Points on a hilly landscape, in no order, each with its height.
A ball rolls from a point to whichever of its 2 nearest points has the largest drop for the distance, and stops where none of them is lower. Distance is the straight distance between rows; heights are no part of it.
duda (h 34.6): [-12   3  20  10 -18  -3  40   0 -22 -10  23  -1 -15 -26  -7   3 -16 -32
  -6   3]
koro (h 68.8): [ -1   2   5  -8 -15 -11   5   3  12   8 -22  11   3  31  -3   1  -4  22
 -11 -26]
Guba (h 61.8): [-20   0  12  15 -13 -11  28  -7  -8   3  34 -12   4   7   5   6 -14 -17
   2  -6]
Mas (h 52.2): [  1 -19  -3   8   1   4  -5  25 -31   3   3  10   1 -29   6 -17  10 -18
  -1  24]
mosi (h 21.4): [ -5  11  -5   6  27   3 -19  -4  -8 -11 -11  10  10  -9  20  20   4  -2
  20 -11]
lon (h 81.5): [ -7  14   5   2  27  20   8   0 -11  -6  -7 -12 -21 -18 -16 -10  19  23
  -6  42]
Nale (h 71.5): [  2  -2  22 -19  -5   6 -30   2  23  16  -6  16  16 -11  -1  15  -4  19
   7  -6]
bas (h 65.4): [ 16  13   2  -4 -12  -7  -2 -11 -12   3  31  -1   1   2 -11   3 -19  -5
  13  -4]
Mufar (h 72.4): [ -4  -7   2  -7   3  -6   1  -4  20   9 -19  26   0   1  10   3  21  34
 -16 -15]
giz (h 72.2): [ -3   8  -1  -6   5  -1   5  -9  16  -1 -28  15  -4  18  14   5  16  27
 -14 -20]
gepu (h 73.5): [ -9 -16  -8   8   3  12  -8  -4  -8 -13   1  -6  -3  -4   0  -5   1  -7
 -23  14]
Kug (h 72.8): [ -7  -1  -3  13  -7   7 -19  -8  -3  -1  -9  -7  -4   7  -3   5 -10  -3
 -27   8]
vuziz (h 81.3): [  2   9  -2  -1  24  23  14   6 -20  -5 -15  -5 -12 -12  -9 -10  18   9
   7  40]
nef (h 64.5): [  6  -4   1   0  -8  -4 -29   8   0   1  -4  10  10 -15  14  10  -5 -21
   3 -14]
Pud (h 57.5): [ 11   7   2  -2   2 -14   3  22   9  18 -14  -3  10   4   0   3   5   6
  31  -4]
muna (h 69.9): [-19 -18   5   4   9   1  -2   4  24   7 -26  14   6   6  18  -1  22   9
  -2 -21]
Zuku (h 79.2): [ 16  17   4 -15  -5   7  12  -1  -2  -1   4 -15  -1   3 -19 -13   2 -15
  16   2]
Fom (h 78.6): [ 13   3   3 -23  -9  -9  10   7   3   7  -1 -11   6  -3  -6  -7  12 -11
   6   0]
fatug (h 59.2): [ -9  15   5   0  10   1  19   4  14   5 -13  -1  10  27  -3   5   3  30
  11 -14]
Riko (h 58.6): [ 2  9  3 -1 13 -1 12  7 23 10 -8 -3 -1 15 -6 -9 12 33 17 -2]
Rekul (h 50.2): [-3  7 -7  7  4 -9 26 -3 -6 -3 21 -6  0  1 -6  0 -3 -4 17 12]
Napom (h 25.6): [ -5  12  -4  13  26  -5  -8  -1   3  -3 -22  13  11   4  27  10   9  -5
  26 -17]
zak (h 57.4): [  2 -18  -5  -1   5  -8 -22  25  -6  -6  11  -1   8 -23  10  -9   4 -25
  13  -3]
sevus (h 70.5): [  4   6 -10  11  -2  10 -13 -27   2 -10  21  -6 -16  16 -15 -11 -16  15
 -13  -3]
kitan (h 38.4): [ 19  14  -5   3  22   5 -28  12   7   7 -21   5 -12   1  -1   5  -2  24
  10  14]
Mak (h 31.9): [ -3  -3  -3  23  -2  -9  20   5   4  -1  18 -11 -26  -1 -24 -24  -5   2
   1  -1]
Venen (h 71.9): [  6   9  -1 -11 -11   6  20 -13 -18 -17  11 -11   4  11  -3  -2   2 -23
  -7  -7]
gived (h 81.0): [ 12   4  -2  -2  27  16  15  12 -11  -7 -19 -10  -8   0  -6 -20  20  15
   9  22]
gopu (h 72.6): [ -6   6   5 -12 -15   8   9  -6  -4  -7   0 -27   5  19   2   1  -1 -35
  -5 -11]
revu (h 37.2): [ 22   8   4  -3   9  -2 -21  13  17  16 -25  -7 -18   6 -10  -9  -2  28
  11   0]
Ton (h 32.7): [-25   5   7   7 -14 -11  37  -8   2   8  13 -11 -15  13 -10   5  -2  10
 -17   4]
zesan (h 45.8): [  0  -7   9   4   4  13 -26 -14  22  -3   4   6  -3   2  -5  -2  -4   7
  11 -24]
ruz (h 72.0): [  6  13 -10   0  11  -4  -5 -15  11  -4 -38  23  -2  10  12   5  18  12
  -9 -19]
Tobuv (h 59.6): [ -5  14  -7   1   2  -6  21  -5   3  -7 -15  -4  -2  30   0  11   3  20
   5 -14]
lidu (h 47.8): [ 17   0   3  -5   5   7 -26  -7  11  -5   2   2  -3  -4  -4 -10   1  -2
  24 -17]
Rosaz (h 70.8): [  6  11   1  -4  -6  -4  31   2 -17 -15  -3 -10   4   2   0  -5  -1 -24
   0   6]
rem (h 58.1): [  5  10   8  -8   4  -5  14  21  20  14 -13 -13   8  10  -7  -1  12  18
  24  -6]
sisor (h 70.9): [ -1  -5  -6  10   8  -8   5  24  -5  -1 -19  -9  -5   1   8  -8  10 -11
   0  18]
Zasep (h 77.7): [ -4  -3  -7  -6  11  -8  -1   3   1   3 -12  22  17 -10  22  24  14   6
  -1   1]
fugin (h 71.8): [ -9   8   2  11  -8  -4 -10 -12   1   5   9   6  -9  13 -11   1 -14  31
 -21   7]
Nama (h 56.4): [  6  -3   4 -15  -4  -9  -2  15  18  11  -1   1  14  -3   6   6   4   3
  23 -20]
butap (h 70.4): [  0 -18   0  -6  -6  -7  -5  18  27  12 -27   8   6  -3  13  -1  18   1
  -5 -21]
sig (h 79.4): [ -4  13   4  -2  11  -6  -3  13 -15   7  -2   2  27  -9  13  23   0  -3
  19  10]
fev (h 51.4): [  9  15  12 -19  -5   7  19 -13 -15   9  -5  -2  -4 -15 -19   3   0   2
  -8  31]
nali (h 46.3): [ 16   8  -2 -33  -9  -5   3 -17  -6   6  16  19  13 -10   7  17   1  18
   4  -2]
tuv (h 50.0): [ 14 -17  -3  -5  -8 -11   5  17  -8  10  -6   5  -2 -17  -6 -11   8 -14
  -7  24]
lan (h 69.4): [-23  -9  16  -1   3  -6 -10  -5  20  17 -22  31   8   8  13   5  12  10
   3 -31]
Sav (h 84.1): [  5   0 -12  -3   4  -4  -5  -8  -3  -2   2  11  -3   2   0   1   3  24
 -10  11]
kude (h 60.5): [  1  -7  12   5  -8  -7 -11   8   9  20   7   0   4   9 -15  -2 -19  15
  18  -9]
neros (h 33.4): [ -3  -5 -10  17   0 -21  11   7   7   9  12   5 -15   6 -17 -20  -2  17
   9  -2]
fubo (h 72.1): [ 20   4 -10  -6  -7 -14  17  15  -4  -4 -26  -7   2  11   8  -4  10 -23
   5 -13]
pudu (h 70.2): [  5  14  -2  -7   0  12  29  -5  -9 -13 -13 -15  -3   6  -9 -12  12 -15
   1  17]
Reru (h 80.4): [  9   7   5 -19  16  19  12   1  11  -5   1 -22   4   2  -3 -10  22   1
  17   4]
Vari (h 40.9): [  5  -7 -22   2  -4 -14  19  -9 -22  -8   9  17   1   5  20  11  -1  -1
 -26  11]
vob (h 69.0): [ -2  23   0  22   7   0   6   3 -10   3 -33 -23 -18  14 -12  -6  -4  -7
   0  19]
Pima (h 38.8): [-12 -11  -4  12   2   5   0  -9  -1  -7  29 -11  -3  -3  -5 -10  -6 -10
  -2  -3]
rufo (h 44.5): [ 13  20  -4   6  -4   8   1 -16 -21  -7   5  -6  -6  -5 -18  -1 -11  -9
   2  14]
refi (h 63.9): [ 15  16   1  -1  -7 -10  17 -19  -3  -2  31  -4 -10  10 -17 -11 -10   3
  19  -9]
kade (h 33.6): [  3  -8  -1 -11 -12   9 -22  -7 -16 -11   9   6  11 -12  24  13  -6 -28
 -20 -11]
fabe (h 39.8): [ 16  -1  -3  -5  33  15 -18   4   5   3 -23   6 -14 -11   8  -1  14  22
   9   8]
buvo (h 66.6): [ 16  -3  -2   5   4  -6 -34   7 -10   8  -8  14  10 -20  10   8 -11 -11
   2   9]
tibi (h 62.1): [ 15   3  -1 -11 -20  -5   4 -11   7   5  12   4 -11  24 -14  -8 -12  15
   6 -23]
bitof (h 64.2): [-10   9  33  15 -17 -15   9   8  -2  22 -10 -13  -5  -7 -14  18 -29 -10
  -2  22]
doku (h 81.1): [  7  -6  -8 -11  15   5  13  12   7 -15 -17  -2  -2   5   5 -13  25   5
   3  -2]
dotur (h 73.9): [-13   0  12  -6 -17   9  -1   4   7  10 -19 -24  16  27   0  12  -3 -13
  -7  -8]
Rom (h 38.7): [-12  -5  -5 -10   0  14 -24 -19  -7 -22  15   5  14  -8  15   8   0 -21
 -11 -15]
Megu (h 64.4): [-20 -12  -2  18  17   6 -17   3  23  -1  -4  10   0  10   7   3   1  32
   4 -17]
noz (h 44.6): [  0 -11   1 -24 -11 -11   1 -14   5  10  14  24   8  -7   8  16  -1  10
  -4 -16]
Tudup (h 26.8): [  3   8 -15   1  23  13 -23 -20  -6 -15  -5  24   7 -15  15  12   3   3
   9  -3]
Refo (h 81.4): [  0  -9 -14   4  24   6   9   3  16 -14  -9  -1  -5  -1  13 -13  26  16
  -3 -14]
Mur (h 60.4): [-24 -28  -2  -4   1   5 -11  12  20  15  12  -3  13  -6   0  10   8  16
  -9   6]
bes (h 39.4): [  1 -15 -22  -6  -5   0  12 -19 -18 -18  17  10   0  -5  10  -3   5  -3
 -26   6]
laram (h 51.8): [ -5   9   7 -17   0  -3  25  -3  -4   5  22  -9  11  -7  -7   5   8   1
  13  10]
Lirug (h 62.2): [-18 -12 -10  19   0   2   0   0  14  -7  11  -1  -9  12   0  -7   2  17
 -11 -11]
zimaz (h 53.6): [-13 -15   6   2  11   8  -5  30 -18   1  -1  -2  10 -29  12  -4  12 -25
   2  30]
safa (h 55.0): [  8   7  11 -19  -6 -17  11  12  10  14  17   2  15   6  -1   8   0   5
  31 -15]
suba (h 46.4): [  7   8  -8  10  -1   2   7 -14 -17 -11   7   2   4   7  -3   6 -14  -4
  -9   5]
kes (h 62.9): [ 19   9  -5 -14 -16  -4  17 -27   3   0  21  -1 -12  17 -14  -7  -3  14
  -1  -7]
geki (h 69.6): [  1  19   2  10  11  10  15   7  -9  -1 -33 -23 -14   2 -16 -18  11  -8
   4  22]
Rulu (h 85.1): [ -6   4 -24  12  16  -3  15 -14 -10 -13  10  22   0   5  17   8   1  18
  -6  -7]
pep (h 61.7): [-11  -8   0   1  -9   1   3   7  13   4   6  -3   0  14  -4  -7   6  25
  -6  -8]
rul (h 77.5): [ -7 -22  17 -14 -28 -16  14  20   4  18  11   0   6   2   6   1  -2 -16
 -10  -3]
zimu (h 78.4): [ -3  11  -7  -6  14  -3   1   5 -12   1  -4   8  23  -4  22  30  13  -4
   0  10]
vuva (h 73.3): [ 22  18   3 -27 -20  -2   5   3 -17   0  -7 -10   9   3  -1  -4   0 -33
   0   4]
tul (h 48.3): [ -2   9   5  13  -6 -14  21 -13 -18  -2  12  -2  -5   5  -8   4 -15 -11
   1   8]
fisis (h 73.8): [ 12 -15 -15   2   4 -13  -2   8  20   2   5  22 -16 -13   1 -17   9  31
   1  -9]
pogug (h 37.1): [  7 -14 -16  -4   3  13 -26 -19  -9 -15   6  20   5 -21   5  -2   0  -6
 -12   6]
gosiz (h 67.0): [ 15   6   4  -3 -27  -8  -6 -17 -10   5  23   4  -5  19  -5   4 -34  -4
   3 -17]
ludiz (h 71.4): [ 12  -1 -12   6   6  -8  14  15  -3  -6 -26 -13  -4   6   1 -19   8 -26
  -1   6]
komo (h 68.6): [-23 -11  17   0  -2   5 -29  -7  24   8 -16  19  11   1   6   4   0  12
  -5 -21]
bab (h 33.5): [ -2   5   9  21  -1  -3  15 -12   0  -3  14  -6 -23 -12 -29 -12 -13  -2
   1  11]
fil (h 75.0): [-25 -17   6  17  -7  -4 -10   3   5   8   6   2  -3  -4  -6   9  -3  11
 -38  23]
Rabo (h 62.0): [  6   3  14  17  -2 -13 -20  18  -6  18  -4  -5   3  -3  -8   6 -26  -7
  17  14]
muf (h 72.7): [ -9  -9  -7   1   8 -15   8  -1  19   5  -8  31   0   2  20   4  15  27
   2 -20]
pepo (h 78.1): [ -5 -12   3 -11 -13  -8  14  11  11  13   4 -13   7   2   2  -3   7  -7
  -1  -2]
Rab (h 30.4): [ -6   2 -20  13  36   1   2  11  -1  -8  -7   6   4  -2  17   9   1  18
  24   9]
namu (h 75.9): [-18 -16   4   8  -7  -6  -2   2   0  10  10   2   7   2   8  22 -11  -1
 -30   8]
devu (h 56.9): [ 16  -4  -4   0  -8  13   5 -12 -26  -9   7  13  -6 -15 -15 -19   3  -7
  -9  22]
Pez (h 48.1): [ -6  -4   0   0 -12 -18   7   8 -10  -2  14   8   8  11  30  12  -7 -28
   1 -34]
los (h 66.0): [-26 -10   5  19   1  10 -22   9  15   2 -21  -1  10  23   1   5  -9  12
  -7 -10]
Taz (h 71.0): [ 10  -2  -9   1  14  -2   1  20  17   3 -36  -9  -5   6  11  -5  21  19
  -6   5]
tidi (h 62.8): [  6  -7  -4  -2 -15 -12 -17   2   4  -2 -10   8  -3  -1  17   0  -5 -29
  -3 -25]
Vana (h 70.0): [ -3   4  18 -21 -13  -4  -7   2  13  23 -20  11  16  14  -9  16  -4  29
   0  -4]
ferob (h 51.3): [  1   7  -1   1  -2 -23   1  13  -8  -8  14  16  13  -7  21  10  -9 -27
  15 -28]
Bonag (h 55.3): [-12 -17   5  -5   6   5 -12  25  -5   5   8 -10   8 -19   3 -11  11 -23
  12  10]
Nez (h 70.7): [  9  -8  -6  -2   8 -11  -5  20  22   9 -28   8  -3   3   7  -3  16  17
   6 -12]
giloz (h 65.2): [-18   6  19  24  -7  -6  16   8   4  12 -14 -10 -21 -19 -16  12 -20  -7
  -1  18]
meli (h 84.6): [  8   6 -21   7   8  -9  14 -11  -3 -10  12  20  -9   3  -2   2  -1  27
 -14   4]
Derab (h 80.7): [  2   2  -6 -18  20  20  22  10  -2  -8  -8 -13   2   0   3 -15  25   4
   9  10]
geran (h 69.1): [  0 -12   1   8   3  12 -32  15   0  10 -14 -10   5 -12  -4  -1  -4  -3
   1  16]
lifuv (h 69.3): [ -4   8   4  19   8   4  -6   9 -21   4 -22 -12  -2  -9   3  10 -10 -10
 -11  36]
Sote (h 42.0): [  4  18   5   7  -1  30  -3 -21 -30 -18  12  -1  -1  -8 -15  -6  -8 -21
   5  22]
Naza (h 79.8): [ 20   9   4 -20   2  15   5  -8  16  -9   9 -16   2   6 -10 -11   8   2
  18  -7]
maf (h 82.5): [  0   7   2 -14  12   6  -7  -7  -8   1  11  -4  15  -5  -3  19  -9   7
   8  16]
ruki (h 69.5): [  6  -6  -8  14 -14   5 -13 -23  -6 -10  13  -5 -22  20 -14 -13 -22  -9
 -17  -7]
bif (h 35.5): [-22   1   3  -5 -11   0  19  -8  -3   7  20  -7  10   7   1  15   2   0
 -15  10]
Kon (h 42.9): [ -5 -11  -5  -4   2  24 -19 -19  10 -21  11  -3  -3   3   7  -3   2 -12
  -6 -13]
vimu (h 51.0): [  7 -26  -8   5  -4  -2 -13  22 -14   8  -2   6  -3 -27   2 -15   5 -14
 -18  27]
gev (h 75.3): [ 12 -13 -14   6  22  -1   1  17  14  -4   0   8 -10 -11   2 -19  12   9
  27  -8]
Telab (h 52.1): [ 13   1  10 -25 -15  -4  27  -3  -5  10  -2  -5  -3 -19 -18 -11  13  -5
  -5  23]
gurab (h 61.3): [  6   3  11   1 -15 -12   1   2  16  12   8  -3  -5  21 -26  -9 -16  18
  15 -18]
dezar (h 52.8): [ 10 -10  16 -25 -31  -7  18  -5  -2   4   3 -16 -10 -17 -20 -13   7 -16
 -15  11]
fimop (h 41.2): [ -6  -7   4  -3  33  17 -20  10  22   2 -19  -3  -6  -4  13  -1  18  21
  13  -2]
deno (h 42.7): [ -7  -5   5  -2  -9  20 -13 -17  16  -3  18 -16   0  11 -17  -8  -4   2
  -2 -11]
bafur (h 36.0): [ 20   8   1   7   5   0 -16   2  14   6 -14   6 -11  14  -5  -8  -5  24
  17 -13]
gova (h 40.5): [ 20 -11  -5 -21  -9   5 -24 -17  -2  -8  15  14   5 -19   2  -3   0  -4
 -15  -2]
simi (h 43.1): [  3  -9 -14   1 -10 -18  17   4 -20 -10  15  15   4   0  22   7  -5 -23
 -19  -1]
Zegem (h 74.3): [-20  -9   3  10   3   7  -5   0   2  -2  -2 -11  -7 -11  -9  -2   0   2
 -32  30]
Sunum (h 49.0): [ 16 -17  -8  -8 -10  -4  -4  11   1   0 -10   7   0 -10   1  -6   4  -9
 -11   2]
fip (h 63.0): [-14  -8  -9  12  11   5  -3 -13  19 -15  13  15  -8   9   7  -9   9  30
 -15 -22]
vonu (h 34.8): [  8   4  -2  19   3  -9  -8   8  11  12  -2   0 -18  11  -9 -17  -8  24
  15  -3]
dez (h 42.8): [-10  -9   7  -3  15  15 -27   5  19   7 -16  -6  11  -8  10   3  14   0
  13  -6]
Nogib (h 47.6): [ 16  15  -9 -30   0   1  17 -20  -2  -5  17  11   6   6   0   9  11  16
   7   4]
Lin (h 74.4): [ -4  14  12 -17 -20   9  -4  -8  -5  11   0 -15  18  21   3  19  -8 -12
   1  -4]
Megi (h 59.0): [  7   4  10   5  -9 -17  -6  20   8  20  14  -4   9  -3  -8  -2 -14   1
  30   0]
gesur (h 71.3): [  8  19 -13   9  13  -2  -1  12   5   1 -40 -10  -6  16   1   0  14  13
   1  10]
Kife (h 68.3): [  8   3   0   4 -27  -3 -11 -17 -11  -2  18  -5 -11  14 -12  -1 -26 -18
  -9  -6]
Tagos (h 46.5): [  4   4  -4 -17   7  12  -9   2   2 -14 -15  -8  15  -8  11   4  16 -15
   5  -5]
solu (h 56.6): [ -7   2 -14   2  10   1  10  -8  -1 -18  15  -3  10  10  11   4   2  -6
  14 -17]
Nebu (h 32.6): [  2   7 -14  12  31   1  -1  -1   0 -10   8   7  -5   4   6  -1   5  21
  17   0]
gidi (h 65.8): [ -9  12  11  13 -12   5  14   3   4  11 -16 -21 -21 -11 -18   6 -14 -14
 -16  18]
vuvut (h 71.6): [ 10  17  -9   7   3   0  -9   4  10  -1 -42  11  -1  18   4   7   9  16
   0 -11]
feki (h 36.6): [ -9   4  -4 -14  -3   6  18 -18  -3   2  19  -5   8   4  -9  10   6  17
 -17   7]
ger (h 71.7): [  3  11  -7   1  -2  18  -6 -25  -5 -22  -4 -12 -10  21  -8  -1  -2   7
 -22   0]
Kineb (h 71.1): [ -9  10  -3  17  -3  -3  -1 -14   4  -3  22  -4 -17  13 -21 -11 -11  20
 -13   1]
lub (h 38.6): [ -1  -6  -5  -6  -7   5  -8   1 -23 -13  17   0  13 -16  16  -4  -2 -35
 -11   4]
gimu (h 32.2): [  1  -3 -13  12  11  14 -27 -22 -12 -20   6  22   2 -11  16  13  -5  -7
  -7  -8]
Pudet (h 60.8): [ 15   3 -11  -6  -9  -5  12 -12   1 -14  -7   1  -5  24   6  -3   0 -12
  -7 -27]
goloz (h 66.8): [-11   6  30  14 -20   3   8   5  -5   5 -20 -26 -20 -16 -14   3 -21 -34
 -10  19]
firit (h 54.7): [  5  12   0  -1   1  -8  -6   1  -7  -9  19   5  11   8  19  11 -12 -26
  26 -34]
didi (h 69.7): [ -4  13  18 -23 -15   3  -1  -2   6  17 -17  -4  14  27 -14  12  -8  21
 -13   4]
vevem (h 60.1): [  0   9  -3  -3  -3  -2  13 -10   1  -5  -4 -12  -1  28  -3   2  -1  -2
  -5 -17]
pasa (h 45.4): [ -1  -3  -5   4  -5 -20  27  12 -21  -7  15   4   9   5  28   5  -8 -27
  -6 -18]
Fiz (h 60.3): [-21  -9   3  22 -10  -9  24   0 -10   2  25  -1  -4  25  18  11 -20 -11
  -6  -9]
rinus (h 39.1): [  0   7   7   3  -7  18  -6  -8 -37 -10  10   1   5 -14  -5  -6  -7 -30
   2  24]
Muk (h 36.3): [-12  -3 -10  17  19   6   8  -4  -5 -21  23 -10  -9  -1  -7 -17  -1  -2
   6   5]
kir (h 77.0): [ 11  -2 -10  -6  10  -9  -3  16  -4   5 -13  14  11 -16  13  12  11  10
   6  11]
zufo (h 67.1): [ -5 -15   5   6  -6   2 -32  12  22  17 -14   2  -4   5  -7  -2  -2  20
  -8  -3]
tizug (h 34.4): [ -7  -1  -9   8  19   3   6  -2   7 -11  16  -4  -4   0   0 -16  10  14
  11   1]
muner (h 66.7): [-23 -19   6  12  -2  11 -31   9  16  10 -14   2   2  12  -2   6  -8  19
 -26  -5]
pudir (h 68.1): [ 12  -7  -8   1   9   1 -34  20 -11  17 -16   2  -2 -19   2   7  -5   1
   1  25]
novo (h 72.5): [ 23  15  -3 -13  -8 -15   4  18  -9   0 -18  -6   9   2   2  -5   5 -34
  13  -5]
Ket (h 37.8): [ -6   3 -13 -10   6   2  21 -20 -13 -10  28   5   1  -9  -1   1   5   9
 -18  10]
dunod (h 30.0): [-26   9   3  29   0   1  33 -14 -15 -12  11  -2 -26 -11 -12   3 -10   0
 -19  12]
Dugim (h 59.3): [-15 -21   0   7   7  -3  -5  15  10   7   6   4  10  -6  11   7   5   4
  -2   4]
valeg (h 63.6): [-12  -1 -14  24  21   1 -12  -9  16 -14   4  14  -7  -3   5  -4   5  29
  -3 -13]
Pizo (h 63.3): [  4  13  21  18 -13  -6 -12  11  -6  22 -10  -8  -7  -3  -9  17 -28 -10
  -3  24]
zive (h 74.5): [ 16  -9  -8   5  22  -3  -8   2  17  -2   3  13 -15 -10   0 -19   2  30
  18  -2]
kulo (h 48.0): [ 14 -11  -7 -18  -7   3 -13   4  -1 -10 -11   0   4  -7  10  -7  13 -19
  -4  -8]
zoku (h 76.8): [-14 -16  11   1 -18 -16   7  12  -3  17   6  -1  11   5  12  13  -9 -16
 -18   4]
lak (h 67.7): [ -6 -13  18  -4  -4   1 -27   7  18  13 -17  14   5  12  -8  -7  -6  16
  -2 -20]
sog (h 80.9): [  0   9   7  -5   4   4 -17   4 -13   6  11  -4  28 -10  11  27  -6 -11
   7  19]
Duzav (h 70.6): [ -4   1  20 -20 -10   1 -15  -1  16  28 -17  17  20   7   6  12  -4  15
  14 -20]
Nur (h 31.5): [-23   6  -4  18   0  -4  31 -13   0  -7  15  -8 -22   1 -14  -7  -1  13
 -21   5]
Lalen (h 60.6): [  4   7  13   7  -1 -15  -6  21  -9  17   8  -7   2 -18  -8  -2 -16 -12
  21  13]
tefu (h 50.7): [ 12  10   4 -17   7   7 -15 -10   9 -10  17   2   6  -7   6  -2   6 -16
  28 -23]
Lopu (h 43.0): [  8 -19 -10 -19 -16   0  -8 -12   4   4  12   9   3  -8   2   6   0   6
 -15 -10]
setuk (h 44.2): [-13 -13   8  -3  -4  21 -22 -16  24  -8  10  -5   0   6  -4  -7   0  -4
  -2 -27]
zuva (h 69.2): [ -5  10   3 -11 -11   1  -3  -4   4  11 -23  -3   0  28  -6   7  -3  26
 -24  -6]
daf (h 58.5): [-21  -3  -4  19   8  -1  19  -5  -3 -13  16  -8   7  18  15   8  -9 -12
  -1 -11]
vam (h 72.3): [  0   6  -6   1  -9  15 -12 -19  -6  -7  -2 -19  -3  14 -12   0  -8 -11
 -17   2]
metiv (h 73.2): [ -6   4   2   5 -15   9   0  -4  -2  -5 -13 -25   7  36   7  10  -8 -24
 -12 -14]
ludur (h 54.9): [ 18 -11   9 -13 -19  -1 -15  -3 -15   1   9  -3  -3 -20 -17 -16  -5 -22
 -16  18]
Batip (h 32.3): [-12  14  10  12  -7  -4  41 -10 -19 -15   7  -6 -19 -20 -10   4 -13 -15
 -10   7]
Monev (h 35.4): [ 13   0   0   0  -8  13 -19   4 -33 -11   7   9   7 -21   0 -13  -5 -30
  -2   7]
dozis (h 35.1): [  7   7   8   3 -15  -8  15 -14  -3  10  19   3 -24 -14 -26  -5 -23   7
  -3  14]
dit (h 48.7): [ 18  18   2 -25   0  10  17 -20  -6  -9  13   5   3  -6 -16  -4   3   9
   5   8]
Pugar (h 68.5): [ -6  14   9  16   4  15  -4   1 -13   1 -27 -18 -11  -1  -7   2  -2 -18
 -10  30]
duru (h 63.4): [-11  -3  10  11  -6 -21  27   2 -10   5  43   6   3  -3   4   9 -10 -12
   7  -2]
mivog (h 33.9): [-25  -2  16  -6 -15  -6  39  -8   1   5  21 -12  -8  -8  -4  15  -3  -2
 -11   6]
Rosav (h 53.7): [ 14 -12   5 -18 -30  -8  -2  -3   0   7   9 -10  -9 -10 -15 -17   1 -27
 -10  10]
bebe (h 67.6): [  1   7  13   9  -8  10  -2   5 -14   2 -26 -24  -8  -9 -14  -2 -12 -33
  -9  23]
Tave (h 68.4): [  3  -8   8  -5 -12  -7 -14   1  12   9 -26  11   5  15   4   1  -6   7
  -1 -23]
Dak (h 71.2): [  8  19  -7   4   6  21  -2 -25 -10 -21  14  -2 -15  11 -15 -10  -9  16
 -11   6]
tes (h 69.8): [  9  11   1  -1   6  12  20   3   1  -5 -20 -32 -14   9 -14 -17  13 -13
   7   7]
Ravo (h 54.1): [ -5  12   4  -2   5   5  -5 -10  -1 -16  22   4  17   1  10   9  -1 -15
  20 -25]
Kaboz (h 70.1): [  9 -24   1  14   4   6 -36  14  15   7  -6  -5  -6  -9  -4  -1  -1  10
  -1  11]
bunu (h 44.7): [ -2   9  10  -3  13  15 -19   0  11  -3 -16  -5  13   0  16  14   9 -12
  10  -9]
Ledip (h 36.5): [ 21   4  -1  -7 -12  -3  11 -12  -8   4  15   4 -23 -20 -32 -20 -10   2
   1  19]
ritu (h 53.3): [ -6  10  11 -15  -5 -10  14   4   0  14  28  -9  20  -1  -1  14  -5   1
  25   1]
Tolob (h 61.1): [-29 -19  10  -3  -6   1   8   7  15  10  13 -10  10   4  -6   3   9  24
  -9  -2]
Gom (h 65.3): [-16  -1  -7  26   2   1 -26   3  13   3 -16   8   3  12   2   1 -13  18
   5 -19]
Kal (h 41.1): [ -5 -11   6   1 -12   9  -8 -10   7   0  24 -17  -6   7 -13  -9  -9 -19
  -5 -10]
Topen (h 57.7): [ -8 -15   1  -5   4  -7  -1  13  11   2   6   5  13 -11  17  10  14  -1
  18 -15]
Nipap (h 83.5): [ -1   3  -5  -7  13   8 -13  -4   5   1   6   6   8 -11   2  11   7  22
   0  19]
genup (h 76.4): [ 10  -9 -11 -10  23  -2  -3  24  -7  -1 -19  14   0 -25  20  -4  17   5
  19  12]
pog (h 28.3): [ -3  11 -11  19  27  -6  -2   8  -1  -5 -24   5   3  10  15  14   5  11
  22  -1]
kuz (h 60.2): [ -2 -13  -4  -1   2  -9  -5  15  -6  -8  29   9  14 -21  16  -6   0 -22
  13 -10]
pum (h 81.6): [-18 -13 -16   7  27  11  -4   4  14 -15 -22  -4   2  -3  20  -3  28  10
  -5  -7]
Guv (h 50.1): [ 11  19   8 -19  -1   5  15 -16 -25  -6  13   0  10 -14 -15   4   1   0
   8  26]
Nonuk (h 63.1): [ -2  -7  -3   1  -6 -14   7   3  -7  -4  35   8   9  -4  11   2  -8 -10
   8  -5]
kitap (h 73.1): [  8 -11 -19   4   9 -23   8   1  13  -2   5  27  -4  -9  13  -7  10  22
  -1 -20]
Vun (h 75.8): [  8 -18 -14  -2  23 -10  -3  24   8   2  -9   9  -4 -21  12 -16  20   7
  18   1]
teb (h 61.6): [ 16  -3 -14  -2 -17 -10   0  -6   3  -7 -10   6 -12   5   9  -3  -3 -19
  -6 -30]
bop (h 70.3): [-11   2  -3  19  14  -7   8  16 -12   6 -14 -10  -1  -7   2   4  -4  -8
   4  29]
dobus (h 56.1): [ 11  -9   4  -8 -20   7  11  -5 -20  -5   2   4  -8 -20 -17 -17   2 -23
 -16  19]

Two balls start at each pair of points below. Name the first point that both come to, or write none.
vimu and geran -> none
lon and doku -> Derab
Duzav and muna -> lak

Where does a ball stop that starts at each point below?
pudir -> Monev
kuz -> Mak
firit -> dunod
vuziz -> sevus
Sav -> Monev
Refo -> sevus
fubo -> Megi
Nale -> Monev
ludur -> mosi
tefu -> mosi
Lirug -> Monev
dotur -> Megi
